Each scene shows the same named points in several views. A view is turned or mirrored, shifted and resized as a whole, has a little noise and may leave points out.

Scene 1
View 1
K358: [  1   8  19   4  15  10   9  -9   4 -10 -29  -4   5   2   3  22  28 -17
 -11]
K881: [ -1  17  26  -3  25   9 -23 -22 -25  -3   5 -18   7   4 -14  41  22 -14
  -5]
K982: [ -5  20  24   4   3   6 -15 -15  -1  -7 -34 -15   8  -5   3  23  33 -22
 -12]
K217: [  3   3  13   0  20  10  11  -9  -5  -8 -15  -4   4   4  -2  29  23 -16
   1]
K127: [  0   0   3  -1   8   7  16  -7  -2  -8 -36  -8  10  -5   8  24  26 -15
  25]
K642: [  4   7  16  -1  24  10   2 -14 -14  -7  -7  -9   6   5  -7  34  21 -15
   2]
K33: [  4  -4  10   0  27  12  22  -8  -6  -9 -12   2   4   4  -1  29  21 -13
   6]
K798: [  0   7  16   2  16  10   7 -10  -3  -9 -23  -5   6   2   2  24  25 -18
  -2]
K498: [  0  10  13  -3  18   6  -7 -17 -19  -5  -9 -16  11  -2  -6  37  22 -13
  15]
K228: [  2   5   1 -12  13   4   0 -18 -28  -3 -13 -19  17 -10  -2  40  19  -9
  49]
K804: [  1   6   9  -1  13   8   7 -10  -6  -7 -26  -8  10  -3   2  27  25 -15
  14]
K67: [  2   9  19   0  24   9  -2 -15 -11  -7  -6  -7   4   7  -6  33  24 -14
  -6]
View 2
K804: [-11  -2 -13 -10  -5  -5  10  -6  -3  13   1  10  -9  -1  -5  11   4   6
  14]
K217: [ -8  -2 -11  -7  -8  -4   9   1   5   9  -8   9  -4  -1  -6  12   3   4
  16]
K642: [ -5  -4  -9  -5 -10  -4   2   2   5   4  -6  14   2  -3  -7  13   3   6
  12]
K982: [-13   0 -22 -10   8 -22   4   6  -1   2 -11   9 -16   2  -1  11  13  -1
   2]
K358: [-11   3 -17  -9  -2  -9  10   4   4   9 -13   7 -13   3  -3   9   6  -2
  14]
K33: [ -6   3  -9  -5 -17   4  15   2  11  16 -11   7  -2   0  -8  11  -1   1
  25]
K881: [ -3 -12  -9  -2  -7 -10 -11   7   5 -11  -7  21  10  -6  -7  16   7  10
   0]
K228: [-11 -13  -7 -13  -5  -5   3 -15 -13   9  17  18  -4  -5  -7  15   2  16
   8]
K498: [ -7 -10  -8  -9  -6  -5  -1  -4  -2   1   3  17   1  -4  -7  15   5  12
   7]
K127: [-16  -1 -13 -15  -4  -4  16 -11  -7  19   6   7 -14   2  -6  10   2   4
  19]
View 3
K798: [ 13   5   7   4  -4   2  -9 -10 -10  -4  13   3  12  -2  -5  -3  -3   3
 -16]
K127: [ 19  11   0   1  -6  10 -15  -4 -17  -5  12   5   7  -1   5   7   1  -2
 -14]
K498: [  6  -5   6   7 -12  -2  -4  -2 -13  -6  14  -1  -1  -1  -5   3  -2  -1
  -5]
K804: [ 14   6   4   3  -6   4 -11  -4 -14  -5  13   3   6  -1   1   4  -1  -1
 -11]
K33: [ 11   8  -2   7  -4   7  -2  -4  -4  -5  14   2  13  -4  -1   2  -7   7
 -13]
K881: [  0 -14  13  11 -13 -13   3  -7  -9  -4  16  -4  -1  -2 -14  -2  -3   3
  -3]
K982: [ 14  -1  21   1  -5  -7 -19 -17 -18  -3  13   3   8  -1 -11  -8   5  -1
 -17]
K67: [  9   1   7   6  -5   0  -5  -9  -8  -5  14   1  10  -2  -7  -3  -5   4
 -12]
K358: [ 14   6  10   3  -2   2 -12 -14 -10  -4  13   3  15  -2  -6  -5  -2   4
 -19]
K228: [ 10  -2  -3   6 -17   4  -6   9 -20  -6  13  -1 -10   0   4  18   2  -6
   2]
K217: [ 10   3   4   7  -4   1  -5  -7  -7  -5  13   1  11  -3  -4   0  -4   4
 -13]
View 4
K804: [  0  -6 -17  -7   4   3   8   6  23  11  -7  -7  10  13  11 -20  -3  -4
   9]
K982: [  7  -8 -11   8  -5  15  13  19  15   7  -1 -14  19  28  29 -31 -15  -3
  32]
K67: [  5  -4  -9   6  -1   1   2  -3  17   3  -2  -8   6   7   7 -27 -13 -22
  24]
K228: [-11 -13 -25  -7  -8 -17   7  -3  16  15 -15  -7  11  -8  20 -16   8 -13
 -17]
K127: [  0  -5 -18 -13   7   3  10   5  27  13 -10  -5   9  10   7 -19  -1   1
   6]
K798: [  7  -4 -13  -4   6   9   8   4  24   6  -4  -8   9  18   7 -25 -11  -5
  23]
K498: [ -2  -9 -13   5  -8  -7   4  -2  14   9  -6 -10   9   3  17 -24  -5 -19
   8]
K881: [  1  -7  -6  19 -17  -8  -2  -7   7   0   0 -13   9  -1  19 -31 -15 -34
  23]
K33: [  5   0 -14 -11  13   5   3  -7  30   6  -3  -3   2   7  -7 -22  -7 -10
  17]
K217: [  5  -2 -13  -4   5   6   4  -1  24   5  -3  -7   6  12   3 -25  -9 -11
  18]
K642: [  3  -5 -11   2   1  -2   1  -5  19   4  -4  -7   6   4   5 -26 -10 -20
  19]

In a view up to two points have been moved. Name them for each view, in the order of its rows, or write none.
view 1 | none
view 2 | K33, K228
view 3 | K67
view 4 | K127
